Each row is a point on a tangle of strands that fork and nearly touch. The rows are in no order.
Points whose rows are less than 100 apart are linked; no others are. Some points are linked to none.
lam: [ -2   1  21  19 -23  -9  15  10  -9  10   6  18 -18 -28 -13   9  19 -18
  20 -25 -39 -16  -1  23  15   8   9  20  40  -3 -21  23 -34 -32   9 -28
 -11 -13  20  -2   5  10   0  12  23  18]
gemo: [-24 -21  -8   3  -5   3 -25  13 -13   6   4   4  -1  11 -26  -4   0 -32
   2  15 -18  -4 -20   4  19  23  17 -17  -3   2  -4  -5 -20  15   3 -10
  23   0  -9  -7  21  25  12  10  -2 -36]
suz: [ 24  22  19   8 -11  -9   3 -30  -1   3   8   2  14   6  29  13  -2   9
   5  11   5  13  17 -14 -26  14  15  10  -3  30  18  17   1  -9 -12  14
 -17  14   7   5 -29  16  -1  -9 -26  28]
Nezub: [  8  16  -7  -8   2  -7  -4  -9  17 -35 -27  11   9  -1  16   9 -14   7
 -22  20  12  31  13 -20 -25 -15  25   1 -21 -18   4 -14  34   3 -36  -8
 -14   3  41  28  -2 -11 -23  -1 -15   6]
vit: [ 14 -11  15  -3  -6 -12   2 -12  10 -20   4  -6  -3  10  -2   2  12 -32
  27 -13 -40 -37  19  34  11  15   2  13  17  19  -1   2   2  -7 -12 -29
 -16 -32  10  36  17  12 -10   6   9   7]
kog: [ 28 -17 -11   3   9 -21 -15 -32   1 -31  23 -12   9  17 -12  16  30 -23
   3   0  -7 -25  10  30 -18  -4  -7 -18  11  22   7   0  -4   1  -9  11
 -20 -28  -9  26  -9 -19  14 -24 -19 -10]
Puzud: [  4   6 -18   9  -1  -4  12  -6  -9  36  -2  -3 -32   3  -4  -1 -14   4
 -33 -31  17  30  -6  -8 -16  -5  -6   8 -22  13 -17 -16 -30  -9   0  38
  -8  23 -34 -34 -24 -40  33  -6  11  25]
gupul: [-15   2   5  19 -20 -17  15  -9   5   2  22 -18   0 -19   1   5  31   4
   1  21 -24   8   1  -3 -19  13 -16   9   7  34  -4  36  19 -21  25   3
 -17  15   6 -10 -16 -21  -1 -15 -39  16]
filev: [-16 -14 -17  -9  -4   7 -11   7 -19 -17  -2  15   8 -13 -12   0   5 -46
   9 -27 -30  17  46  -3  -3 -11  41 -14  23 -24 -33  -7  33 -29  12  -7
 -10  -9  39  13  11  22 -25  -1 -14   7]
veg: [-31 -16   2   5   3  19  13  -5 -12 -13  -1   1  24  -5 -16   3  22 -14
  25 -10  -6   1 -11   5   9 -10  -2 -12  20  -3 -34  15  33  -2  20   9
  -4 -13  14 -16  -5 -10 -11 -15 -25 -10]
loru: [-20  22  -8   9   2  -7   6  26   1 -14 -21  -9  12 -18   7  -5  -9  17
  -1  23   6  18 -19  18 -26   1  -2 -21  -7   6 -21  -8  14   6 -12 -17
  -3  -2   5   3   9 -43  -1   7  -6  22]
nuzu: [-33 -17 -15  -8  11  27 -28   0 -12 -11   1   0  21 -10  14 -27  -1 -10
  17 -10   2 -35  11  21  30 -21   8 -15  10 -17 -16 -12  -3   7  11  -5
   4 -22 -24 -13  31  -1  13   8  11 -19]
Safu: [-12  -8  -5  11 -25  -9  11  17 -19  18   5  11 -25 -25 -20  21  17 -31
  17 -43 -27   2  22  -7  20 -21  23  21  39 -19 -16  20 -13 -33  18   8
 -33  -3  25  -9   5  16  -6   4   6  11]
Zeso: [ 31   0  22  -4 -13 -16  -9 -18  14 -40  -9   0  26  11  21   0 -12 -10
   4  -1 -11   9  59  -9  -7 -18  25  19   3   2  21 -11  47 -20   4   3
 -23   6  23  46  -5  22 -29   5 -26   9]
fibo: [-12  13  -9   0  -1  -5  16  18   6  12   7   2 -25 -18  10 -19   1  29
 -14   6 -16  13  -9 -14 -23   1 -12  11   9 -19  -1  -2  21  -3  -4 -38
  -4  -3  27  17  12   8  -7   6  18   4]
lun: [ 33  -5  27 -12   6   1  21   8  17   2  10   7 -30   8   0  16  -6  22
  -5 -19   4 -26 -11  -9  24  -9 -38  25  20 -19  35   6  -6  15   1   1
  -8 -12  23   9  -1  18  -7 -20  48   0]
vok: [ 15   7  14 -23   3  16  23  -2  17  -8  -8  -4   5  20   1  19 -13  24
   7   1  10 -15 -21 -15  12   1 -22  17  -1 -13  18   0  20  33 -17  -9
   5 -10  33   4  -3  19 -21 -20  37  -6]
dopu: [ -8  -1 -19  -1  -3   6  -3 -28  -9 -30  -2   2  16 -21  -3  20  18 -37
  17   7 -47   8  36  -4 -11   6  18  -7  22 -24 -32  16  42 -21 -11 -16
 -18   0  60  16 -16  30 -29  16 -26   2]
Zin: [  2  -1   6 -11 -10  24  -5  -2  -9  24  -8  21  -2   5   5 -10   6  -8
  12 -19  20  15   5 -17 -16   6  22  -5  -7  -8  -6  -8 -24  -1 -19  15
   9   6  -5  -2  -6  31  10   6   5  10]
Kiv: [ -7  -2 -20   6  -1 -24 -17 -34   0 -36 -10 -18  32   8  -3   7   2 -14
   3  34 -32   3  11 -16  -3   3  30  -8 -19   0   2 -11  29  12 -12 -27
  10 -10  20   3   8   7 -16  -1 -23 -24]
tobu: [-15   9  -7  -6  -5   1 -13  12 -10   0   8   5  -6  10  -6  -6 -13   7
  -3  14   7  -3 -27  -5  12   7   3 -12 -10  -4   9 -21 -11  30  -8 -22
  26  -2   2  -5  12  19   6  -4  28 -18]
Rufal: [-16  11 -28 -19   7   6  -2  22   8  15  -9  10 -19  -7   6 -21   5  14
 -29  -4  12  29  10 -37 -30  -7  23  -3 -18 -15 -13 -13  26  -9 -10 -16
   0   5  19  26  19   6  -2   4   7   6]
fuz: [  5   9  -1  12 -16 -23 -18 -19   4 -47  -1   6   4 -15  22  11   7 -19
  -3   7 -33  -2  46  10  -9 -36  10  12   9 -13  22   2  29 -20  14  -3
 -29  -9  22  36   2  -1 -29  11 -25   8]
tem: [ -9   9  -9   3  -9  -7  -4 -48  -5 -15  -3 -11  26  -8  10  15   3  -8
  22  25 -35   8  12 -23  -2  10  17   5  -7  -8  -9  11  16   0 -15 -19
 -12   1  49   1  -8  25 -25  12 -18   5]
mimif: [ -7   6  -2  23 -16 -14 -26 -31 -18  18  21   0 -17  -4   3   4  -8   0
  -9   3  -6   1 -11   1   5  -7   2  -9  -4   0  20  -3 -63   7  -1   3
   6  11 -18 -27   6   2  29   9   3 -10]
Gof: [-23  -3 -29  11   9 -15 -35 -14  -4 -11  12 -19  19 -17   3 -23  21 -12
 -20  44  -9   3   4  14 -21  13  15 -27 -14  18   2  -5  -6  -8   1  -9
  -1  -9 -19   6  20 -14   8   9 -33 -18]
gati: [-19  -6 -10  -3  14  16 -17  17   6   0  -5  12   3  -8  20 -25   5  19
 -12  16  27  -4   1  -6   8 -18   0   0 -10 -32  16   7  16   7  27  12
  16  16 -36   1  14   6  -5  14  -3 -14]
beza: [  7  -7  13   7   0   0   9   7  -2  23  17  -1 -25   8 -22 -12 -20  12
  -8 -10  -7 -21 -23  -3  33  29 -28  11 -11  11   8   0 -36   7  16  -8
  35   8 -26 -27   6  -4  23   1  37 -10]
Lis: [ -7   9   0 -24  22  57  11  22   3  16 -28  15   7 -18  16 -11   2  30
   6 -13  39  20 -13 -33 -20  -6   1  -8  15 -33   2  -2  20  15 -13  -6
  -4  12  24   1   4  22 -13  -1  23   0]
bir: [ -9  19   2 -20  12  41  11  10   9   7 -38  -1  29  -9  30 -17  -3  26
   9  -1  25  36   4 -23 -30  -4  15  -3   5 -14  -7  -3  34  -7 -17   7
  -5  25  14   6 -15   5 -24   7  -6  27]
loti: [ 25  13  15  -8   1  -5   6 -11  23   2  -4  -8  18  28  13  10 -11  12
   6  14   6   5   3 -13  -7  16  16  16 -19  27  21  -3  22   4  -7   9
   9  10 -24  22 -12  24 -20   1 -10   9]
bazi: [ 10  19 -10  -5   4  -3  20  21  -1  17   1 -25 -27  -6  -2 -13 -37  49
 -49  21  12  -3 -16  24 -12  13 -38  -2 -24  -3  16  -9 -16  19   2 -13
  26  12 -20 -20   1 -33  17   2  21   7]
gog: [ -4   6  19  12 -21   0 -10 -22 -16   3   8  -6  38  13  -5   3 -16  -3
  13   8   0  14 -11  -5   9  10  15  -1 -10  47   2  -5  -5   8  13   7
   8   4 -28 -34   3   3   0 -26 -18  -2]
ranep: [ 13 -17 -18   4  -2 -25   6  -1  17 -20  15  -1 -32  12 -18  33  19 -23
 -21  14 -12  -4  -8  10  -1  -3 -15  -5   2 -14   5  18  17   5   5  15
  -5   4  26  14 -13 -17   2 -19 -22 -20]
rupak: [  9  19   6 -16  11  10 -11 -19   9   8   5 -10   6   8  36 -33   2  30
   9  10  15 -28   5   4 -11   0  -5   7 -14  -4  22  -6 -20  15 -18 -12
   3  -9 -37  19   1  11   5  19  31   1]
Bil: [ 26  -3   2 -11   8   1   9  14  -6  34  12   2 -28  19 -19  -2 -35  32
 -20 -36  21 -11 -17  -3  11  24 -24  -1 -17  24  23 -28 -31  16   1   8
  36  13 -39 -35  -9   0  21  -7  56   0]
dit: [ -9  18  -8 -27  16  15   4  -2   5 -20 -21 -18  47  12  27 -15 -16  16
  19  29  21 -12   7   0 -14  15  10   1  -6  23 -16  -4  56   7 -14 -10
   7  13 -26   8 -13  -7 -17  -6 -21   7]
goden: [-39   1 -26  13  14  -7 -14  44   7   8 -19   0 -19 -13 -16 -20  -8  -2
 -24  22  14   7 -14  15   8 -13   1 -10 -10 -23 -15 -13  -5   5  10  -6
  14  10 -15   0  20 -31  13  36   7 -19]
Vinal: [ 15  10  49  -1  -4  11  16  -4  -1   6  10  14   3  -5  19  -5  17  18
  23 -10  -5 -20   6  12  -7  21 -15  13  35  22  -2  20 -15  -3  -5 -23
  -4  -6  13  15  -8  27  11 -14  15  29]
Lev: [ 15  13 -12  13  -6 -29  10  -4 -16   4  23 -10 -26  -3  -3  -2 -19  27
 -46   9  -7   7 -10  28  -4  -1 -33  -6 -13  12  13 -13 -22   6   8   0
   6  -5  -9 -26   2 -41  33 -20  -1  22]
kenil: [ -6 -24   2  11  -5  -4 -18   0 -24 -30   6  -7   8  -7 -19  10  32 -51
  15   0 -41 -21  25  42   5   7  20 -17  34  -4  -7  21  -4 -29  24 -19
 -26 -20  10  11  18  16 -13  -2 -14 -26]
Zafiz: [-35 -10   6   0   3  28  -8  -1 -16  -8  15  -8  19 -10   8 -24   7   2
  21   6   4 -30 -19  24  16  13 -10 -14   1  15 -26  -1  -5  21   4 -22
  18 -20 -25 -19  16 -10  18  -6  -3  -9]
Dad: [ 11  11  15  11 -22 -14  12 -10  -6  26  29  -7 -14  -8  11   3  14  13
  -9   3   0  -2  -7  -9 -15  16  -5  10   0  35   3  24 -22  -6   7  11
  -2  13  -6 -14 -19   0  19 -13 -22  25]
Rugu: [-11   0  -5   5  -6  -3 -18 -16   1 -33   1   7  13 -21  20  -6  30 -14
  15  -5 -20  -5  39  24   0 -30   4 -11  16  -6  -3   6   9 -27  17  15
 -21  -8  -3  12   3 -21 -11   4 -21  10]
kulu: [-10 -12   8  14  -6   8 -14  10 -19  -9   5  15   2  -3 -12  12  15 -27
  13 -20   2   4  -2  15  14 -31   4 -19  34 -12 -15   9  -9  -2  28  12
 -13  -7  -3 -21   2 -11  13 -15 -15 -18]
Kab: [-11  18  -1  10   6   3  -4  22   9  29 -21  17 -28 -10  11 -11  -1  27
 -31   4  20  37 -11 -12 -21 -12   0  -5 -12 -31  15  -2 -31  -1   7  10
  -1  41 -12  10  -6  -2   9  31  17   1]
Vina: [ 17  -6  -9   0  -9  -4  -1  -9   7  -4  -3   7  -8  14  -8  27 -13  -8
 -26 -16  10  20 -13  -9   0 -27  -5  -7 -24 -12   7 -16 -19   9 -30  31
  -8   1  20  -4 -14 -23   8 -17   5   3]
vame: [-16 -12 -25  19 -14  -8  -4 -10  -5  22  -1   1 -15   7 -31  11   5 -41
  -4   0 -22  22  -4 -12   4  -2  35  -9 -15  -8 -12  -5 -18  -2  -4   6
   6  -6  10  -5   9  10   7  12  -2 -21]
lunus: [  8 -14  -8  14   0 -17  13   3  19  21 -15 -12 -11  10 -32   2  -5 -24
  15 -30 -12   8 -10   0  18   5  -1   9 -18  14 -22  -1  -9 -23   0  28
   1   0 -29 -12  -6 -26   3  20   3   7]
guka: [ 21  -7  32  -3 -13 -11 -10   6  -4  -5  -2   8   9   7  12 -16  -9  -7
   8  -8 -10  10  44 -14   7  -4  20  22  10   3  30  -3  13 -20  21  -1
 -19   3   0  31  17  44 -24   8 -11   8]
tisiz: [ 20   6   6 -13  -7  23  14  -3   0  31  -7  12 -16  16  -7  17  -8   5
 -15 -33  13  17 -21 -25 -11   4  -3  -4  -6 -13   4 -12 -39  13 -36  12
  -2  12  24  -3 -11  16  14  -5  28  13]
Retob: [  6   8  -2   4   3  -4  42  20   9  12  -5 -22 -13  -6  -9  -6 -28  36
 -13  -2   3  -4 -24  14  12   2 -44  16 -13 -19   0  -1  12   8   9  -6
  13  -2   0 -23   4 -36 -11   2  31  12]
Goda: [ 26   5  -9   2   6 -10  -8 -27  10 -16  26 -15  16  17  21   7   1  15
 -15  19  21 -22   1  21   2 -12 -20  11 -18  15  26  -6  -2  14 -10  31
   1  -7 -39  -3 -10 -20   7 -20  -2   0]
begos: [-12  -6 -12  12 -10  -4 -17  22 -17 -12  11  29 -21 -17  -1  32  22 -31
  -2 -22 -23   6  11  25  16 -33  19 -10  47 -38  -4  10 -21 -18  22  -9
 -17 -13  22  -2  17  10   2  -4   0 -15]
Navib: [ 11  14  -5 -24  11  10  -5   7  14  -6 -10   1 -11  17   7   0 -18  27
 -21   5  21   4 -12 -20   2 -17  -1  -1 -14 -30  35 -22   4  25 -10  -3
  11  -7  11   9  10  12 -23  -1  34 -19]
Rivu: [-31  -4 -33  -2  13   5 -31 -13  -6 -20   6  -4  16  -8  17 -23  14  -6
  -8  21   8 -19   6   3   4 -20  13 -11 -14 -28  -1   3   3  14   3  -4
   9  -3 -17   2  16  -4  -1  12 -19 -25]
Gise: [ 16  -3   3   3  -5  -4  38  26  15  34 -11  -8 -23   1 -12  -7 -15  26
 -13 -32   0  21 -17  -7   3   5 -15  13   1   7  -2 -12   1  -5  -3  -5
  -2  -3   2  -6  11 -21   4   4  33  25]
Kifa: [-20   1  -6 -34  23  53  10  33   6  21 -29 -16   8 -10  -7 -20 -16  28
  26  -4  42 -21 -23 -32  -3   4 -12 -10   4 -19   0   3  23  32  -9 -12
  24   9   2  -7  12  23 -15  16  36 -17]
rubub: [-12 -18  -6 -39  31  22 -23  28   6 -16  -3  15  12  -1   7 -24   6 -12
  15   8  21  -3  17 -10  -4  18   4 -13  11  -5 -15 -13  57   7   9 -14
   7 -13  -1  23  16  29 -13  -5 -17  -7]
foteg: [  0  -4  26   4  13   8  -9  23  -2   7  10  32 -19 -12   8  -1   5   8
   4  -4   2 -16  -7  37   9  10 -22 -14  26  -7  -5   2 -54   5  -3 -18
   6  -3 -15  10  -7  11  22  18  17  -8]
sulak: [-26  14 -21   9  11 -18  -6  -5  -6 -23   6 -23   8 -24  14 -12   3  11
  -4  46  -9 -12 -14  25 -21  11 -18 -22  -8  16  -6   4   5  19 -13 -34
   5 -12  -2   1  10 -35  13   0 -20   2]
lagu: [ 25   1 -10 -12   9   2  17 -10 -13  27  15   2 -45  -2 -11   5 -29  23
 -36 -28  13   4  -3   5   5   7 -42   6 -20 -18   0  -5 -45  -4  -4  33
   1  24 -20 -37 -31 -27  35  -9  24  13]
mam: [ -6  12   1   6   6   8 -18   9  -6   1 -11  30 -18  -8  25   2  18  10
 -25  -9  18  31  13  -9 -20 -26  12  -7   3 -43  13  -7 -36 -15  -8  14
 -18  24  22  18  -9   8   0  18   1  -3]
vofo: [  7   2   1 -11   2   2 -12 -19  11 -20  -4 -26  42  23   7 -22  -6  -3
  21  24   2 -18   7  13  -5  24  10   3 -21  43   5 -11  29   3 -19   0
   5  -8 -34  12   4   7 -11   1 -14   0]
Torat: [-12  -9   3  18  -6  -8 -35  -3 -18  26  12  35 -29 -10   8   1   9  -8
 -15 -16  -2  17   8   4   8 -23   7 -12  15 -21   3   2 -62 -14   8  19
  -1  20 -20  -9  -5   8  37  21   2 -15]
lel: [ -6 -11   9 -17  18  12   5  27  12  -1  -9   5   3  -8   2 -22  -5   7
  28  -6  -2 -19   1   7  17   7 -11   1  21  -2  -5   3  36  -1  13 -17
  -1 -21   1  11  27  13 -17   5  13   6]
Pima: [  9 -13  11  -8  -2  10  20 -12   6   3  19  -2   2  17 -23   2   5  -9
  21 -14  -9 -41 -24   6  27  16 -26  12  15  19  -9   7   4  18  14  -9
  18 -17  12 -13   4  11   2 -35  18  -4]
siba: [  1  -1   5  14   2  -6  22 -30  11 -19   0 -16  12   0 -16  26   8  -1
  16  27 -21 -26 -27  14  13  24 -30   9 -12   5 -14  26  10  21 -19 -12
  16 -11  25  -3 -17  -8  -9   9  -4  -7]
Zon: [ 18  -9  19  -5  -8 -15  10  14   5   7  18   3 -12  22 -15  11  -9   2
   4 -18   3 -11  -7 -15  26 -10 -15  22   7  14  21  10  13   7  20   7
   0  -5   5  -7  11   8   1 -30   2  -4]
vizu: [-10  -2  12  -4  28  12   0  47  19  16  -8  11 -14 -29  11 -32   4  20
  13 -22  20  -4   2   7  13 -10 -22  -1  28 -17   1   0   2 -16  20 -11
 -13 -14 -16   5  20  -6   4  19  29   9]
fone: [ -1  -7  -2 -33  22  27 -21  26   1 -11 -15  26  -3   0  11 -10  -8  -4
  10 -16  24   1  31 -10  -4   1  20 -17  20 -35   1 -20  26   9 -11  -8
  10 -18  25  26  18  44 -19  11   8  -6]
kaz: [-24   1  13  24 -21  13  -6 -15 -27  15  -3  -2  12  -5  -7  -3  -1 -17
  20  -4   6  27 -13 -20  -9   9  16  -7  -3  27 -31   6  -7  -7  21  19
   1  20 -16 -39  -4   3  13  -5 -34   8]
vitu: [-17  -9 -17  36  -3 -18 -20 -10 -19   3  24 -12 -10  -6 -15  -3   1 -16
 -22  11  -8   0 -14  24  17 -10 -14 -17  -5   5   0  -1 -38  -7  27  11
  -1   0 -32 -30   9 -38  34  -5 -21 -19]
zino: [ 13   2   9   5   5  -9  17  17   4  33  -9  12 -29   0 -19  -5 -14  -3
   6 -52   9  16 -10  -5   5   7  -3   2  -4  14 -11 -12 -30 -17 -11  21
  -6   3 -33 -18  -4 -22  27   4  27  27]
depep: [ 24 -19  20  -1   0  -3   8  18  21   5 -31   6  12  10 -28  11 -21 -22
  32 -32   7   9  -1  -6  26  -9  13   1   5  19   0 -11   7 -12   1  32
  -7 -13  -8  -4  -2  -7  -9   6  10   8]
pateg: [-32  -4 -18 -29  29  13   7  -8   1 -37 -22 -10  51   3   8  -9   6   2
  24  25   3 -10   7 -11  -5  -2   3  -9  -6  -1 -38   4  76   1  -4  -8
   6   9   6   0 -16  -7 -22  -9 -32 -13]
keta: [ 18   3  21  -5  -7   1  -4   9   1  -7 -10  22  -6  -1  14  19  -2   7
 -14 -31  20  22   3  -3   5 -40  -6   5  14 -35  21  -2 -11   0  -6  26
 -30   6  31  12 -11  -3  -2 -14  13   9]
tol: [ -1   2   8  -1  15  -5  -5  32  18  -3 -18  20 -15 -10   9   0  -1  15
  -8 -21  21  14   8   8  11 -39 -12   6  16 -31  12  -6  -4 -19  16  14
  -9  -1 -11  -1   5 -32  -5   0   7   7]
fof: [-15  -9   3  22 -29 -10   0 -18 -21  -7  18 -14  13 -21  -4  -3  38 -23
  22 -14 -31 -12  25   2  -1 -15   4   4  22  20  -7  32   1 -34  28  14
 -33  -3   1  -5  -3 -15   1 -11 -32   9]
Mibo: [  9   4 -25 -19  13 -12 -20  -2  25 -10   1   0 -20  15  15 -17  -1  10
 -25  21  19  -9  12  -6 -19   3  17  15 -33   0  16 -18   8  -4 -22  -9
  15 -10 -31  45   9  11  -5  23  -8 -17]
Zerul: [ 15 -25  11  23 -17 -15  -8   6  -3   1  10  -5  -4  16 -47  23  14 -47
  10   9 -26 -16 -12  14  23  22   4  -2   6  11   5  25 -24  -2  16  -1
   3   4  -2   0   4  18   8   0 -14 -36]
kura: [-20  -5   6  -4  11  12  41   0   3  -9 -13 -18  28  -1 -19  15 -12  13
  26  25   1 -18 -44  -9  16  36 -25   7 -14  20 -33  13  39  23 -18 -21
  26  -4  25 -17 -21  -3 -24  -8   6   1]
Fofo: [  3  -2  10 -11  -8  -2  17  23   6  14  -2   7   3  15 -16  20  -4   2
  -3  -9   9  26 -13 -35  10   5   5   9   5  15  -6   3  50   4  16  12
  -3   9  21 -11   1  13 -15 -38  -5  -1]
Pobu: [ -8   5   5 -18  19  25  30  -7   9   1 -23 -25  34  18   3  10 -26  26
  21  14  22 -26 -22  -3  12  17 -17  12 -15  32 -14   1  51  20 -16   4
  22   6 -14  -8 -25 -14 -29  -3   3   1]
Mani: [ 15  -8 -10  17   8 -16   8 -36  14 -23   1 -32  18  13 -12  17  14 -23
  11  32 -17 -26  -8  29  -8  17 -13 -10 -10  30  -4   3  -3   8 -17  -5
  -2 -19  -3  11 -18 -33   9   2 -22  -8]
rodag: [  2 -29  12  16 -22 -11 -23  -7 -18  -6  24 -10   4  -6 -18   0  29 -51
  16  15 -29 -29  21  26  11  27  13  -5  14  20   7  25 -42 -25  20 -11
 -14   4  -4  11   4  28   9   7 -27 -19]
rifad: [  9  12  22 -15  18   1 -13  15   3 -12 -10  19  -1  -3  23  -8  -2  15
  13  -3  11 -15   8  28  -3  -2   1 -13  13 -14  10  -8 -29   4 -23 -20
  -5 -20  -8  31   6  12   5  27  21   5]
Kefol: [ 33   4  -1  16 -19 -19   2 -34   1   0  12 -24  24  21  -4  44  -3 -11
   2  10   8   2  11  -6 -17   4  13   1 -17  45  16   7 -15   1 -15  32
 -12   2   1 -11 -29 -17   7 -18 -31   9]
doru: [  4   0  -6  -7   0   4   3  16  -4  19   3  10  -8  22  -8  20 -19  -2
 -28  -6  23  29 -23 -16  -4  -2   6  -9 -12  18   4 -19  11  22   0  25
  17  14  -3 -22  -3  -2  10 -35   0  -4]
rig: [ 28  -2  17  10 -16 -28 -12  -9 -20   2  11   4   6  20 -15  28   7 -27
   5 -13   6   6   9  -1 -12  -5  19 -11   5  24   8   1 -46  -4 -10  32
 -17   4 -12   2 -15   4  27  -5 -19   5]
Nege: [ -5 -11  13  12  -9  15 -19   4  -8  13   8  12   3 -13  -2 -16  20 -30
  20   5 -21  -3  13   9   6  19   8   6  17   3 -17  22 -28 -26  14   7
  -4  17 -19   3  -3  26   7  29 -19   1]
foz: [-16   2  27  10  -2  31   7  -6  -4  -4 -14  -6  36  -7   3  -9 -22  13
  33  11  18 -31 -31   4  25  18 -12  -3   8  17  -8  -8  -6  34   5 -18
  29 -10 -14 -30  10  -1  -3   6  23  -4]
mebiv: [  0  11  40  20 -27  12  19 -21 -10  18  -7   2  24  -5  -4  -4 -10   7
  26   5  -7  -1 -23 -13  15  24   1  13   6  24  -3   5 -17   5   9 -15
  17   9   9 -30   6  12  -2  -7   9  16]
Naku: [ -6 -12 -18  12 -14  -9   3  12  -8  23  -6  13 -29   0 -29  15   0 -28
 -14 -32 -11  30   3 -27  19 -32  24   6   6 -23 -16  -8 -16 -17   1  19
 -18   8  31  -8   9  -2   8  -3  16   0]
feved: [-10  13 -16  13   7 -31 -14  28  15  14  -2   6 -26  -5   5  -6  -6  14
 -45  37   7  29 -11   4 -15   2  -2  -6 -17  -7  13  -5 -12   0   7  -6
  11  20 -18  13   0 -21   6  24  -6  -3]
pomen: [-28  -3  10   9 -15  34   3  -2 -19  25   0  16  10 -16  -3 -21  10 -11
  34   3  -3  12   2 -23  -2  26   4   3  16  -7 -35  16  14 -14  25   8
   1  16   1 -22   0  33  -1  17 -13   5]
fumis: [-20  18  -7  -8   2  12  11  16   8 -21 -39  -6  27 -11  11   2 -20  15
  -8  21  14  24  -7 -12 -17 -20  12  -2  -7 -17 -16  -6  46  10 -18  -5
   6  11  25   3  -3 -27 -25  -6 -10   8]
vusi: [  1   1  -6   5 -12  -7  -4  16   1  25   5  20 -35 -11   8 -15  10   8
 -11 -11 -21  17  16 -18  -6  -9  17  21   6 -27  18  10  -8 -25  16 -19
  -9   4  17  29  18  40 -10  25  14  -6]
Fubov: [-13  -3 -15 -16  15   7  27  -1  22   6  -3 -20   3   2  16 -29   6  21
  11  -1   2 -30  -8  -1   9  -1 -18  26 -15  -4  -3   6  43  -2   2  -9
   9 -19 -18  16   7 -23 -15   6   8   4]
Guvel: [ 23  11  41  15 -20  -9  25   6  -1  20   2  23 -16 -10 -11  12  10   1
  11 -31 -15   2  -5  -6  -6   8  -2   7  28  13  -3   8 -52 -15  -9 -14
  -7   3  27   2 -10   9  15  -4  17  32]
Bevam: [ 15  32 -10  -8  13   9   9 -29   0   4   6 -26  19   2  38  -8 -11  44
  -9  25  25 -21  -1   7 -21   5 -13  12 -21  11  22  -1  -8  23 -24   3
  12   1 -27 -11 -16 -22  -6  -4  16  14]
ged: [ 22 -13   3   7  -6 -27 -30  -9   6   9  23   9 -17  16   1  12  14 -21
  -8   5  -4  -4  19   4  -3  11  16   3 -11  23  23   3 -46 -20  -5  14
  -6   0 -26  22  -6  28  19  23 -19 -18]
sav: [ 36  10  -6 -34  27  22  22  20   7  27   5  -3 -25  17   7  -4 -28  40
 -37 -30  46   1 -10   0 -15  11 -27   0  -8  12  22 -23 -12  16 -17  17
  13   9 -38 -12 -17 -11   9 -16  44  15]
gaki: [  0  14 -17  -4   8 -19 -28 -16   1 -51  -9   8   7   2   9  13  -1 -11
 -21  38   2  17  17  -2 -24 -20  32 -16 -12 -18  12 -19  13  24 -18 -26
   4 -10  31  26  14   4  -9   0 -19 -22]
guvu: [ -6   5   4   6 -15  -5 -16   5   3 -12  -3  12  19 -12  11  -2  15 -10
  -6  12  -4  32  39 -14 -29  -2  28  -2  -2  16  -2   8  34 -34  25  24
 -12  25  -1  12  -6   0 -16  -9 -43  19]
podo: [ 22   5 -10  -9   2 -14 -15 -37  -4 -18  27  -1   0  21  10  15   7   3
  -7  -3   1 -22   0  19   3 -13 -12  -9   2  13   9  -9 -19  27 -25   8
  -7 -24   1  -2  -9  -2  24 -27   2  -7]
Kelo: [  2  -8  -5   2 -12 -18 -31  -7 -11   5   9   4 -11   4  14 -23   5 -17
 -11   7 -19  14  36 -17  -4   5  38  13 -11 -14  23  -5  -6 -18  14 -13
   3   0   4  17  24  39 -16  19 -10  -5]
nuro: [-19  -5 -29   0   9 -12  31   4   8  -3   3 -28 -12  -1   1  -3   1  22
 -24   1  -5  -6 -22  -6  10 -13 -29  18 -35 -22  -7   1  35   7  -3 -12
  10  -9  13  -4   3 -37 -19   1  -2  -5]
Virad: [ 42  18   5  -9  12   8  34  -4  11  15  -6 -13 -10   3   6   2 -19  34
 -15 -18  26   4 -11   5 -14   5 -26   7 -25  -6  15  -6 -39   3 -25  21
   1  10 -21 -16 -34 -28  14   9  37  22]
Nakav: [  9 -14 -16  12   1 -23  13  -4 -13  -6  21 -24 -17  16 -36  17  -7  -6
 -28  15  -5  -4 -12  32  13  -5 -35 -21 -17   3   1  -5  -5   6  29  15
  12 -10  -8 -30  -7 -44  27 -30 -21 -15]
Kem: [-25 -23 -16 -17  14   7  17 -24 -11 -26  -4 -12  34  12 -19  14  12 -17
  36   5 -20 -10 -10 -17  16   4   5  -8  -1  -7 -40   7  56  13  -1 -13
   5  -7  31 -11 -15  15 -27 -16 -17 -26]

A fork is a point with three links, a tip a point with one. Leave the first point through the second and follow the links. Name the first fork or tip that comes.
Rufal, fibo: suz
gupul, fof: Rufal
kura, siba: foteg
foteg, rifad: dit
rodag, Nege: Rivu

Follow the links from the first point to the second, and from the first to the third. Name the last point that the two ways share.
Mani, Zafiz, Vina: gemo
suz, tol, sulak: gemo
Kifa, Fubov, Zin: Vina
zino, veg, goden: keta
Zeso, Mani, kaz: dit
foteg, foz, Guvel: Safu
Pobu, Zin, Virad: Vina
depep, goden, Gof: keta
Bevam, pomen, Zeso: dit

A fork is a point with three links. Follow the links from the first point to the second and name the forks in between, in order.
fof, vame: suz, dit, Safu
gati, fuz: Rivu, rodag, gemo, Safu, dit, suz
beza, mimif: zino, Retob
Kiv, gemo: fumis, Rivu, rodag
guka, nuzu: suz, dit, Safu, gemo, rodag

Name the points in between on the shortest way along the links from the first point to the second, in order.
Dad, Kiv: suz, loti, vofo, dit, pateg, Kem, veg, kulu, begos, Safu, Naku, vame, gemo, Zerul, rodag, Nege, pomen, kaz, gog, mebiv, foz, Zafiz, nuzu, Rivu, Gof, sulak, loru, fumis, Nezub, gaki
Puzud, gemo: zino, Gise, Retob, nuro, Fubov, lel, vizu, tol, keta, Vina, doru, Fofo, Zon, lun, vok, Navib, tobu
rifad, loti: rupak, Bevam, Goda, podo, kog, Mani, siba, kura, Pobu, dit, vofo
vusi, Kem: Kelo, guka, Zeso, fuz, Rugu, fof, gupul, Dad, suz, loti, vofo, dit, pateg
Torat, rubub: mimif, vitu, Nakav, Lev, bazi, Retob, nuro, Fubov, lel
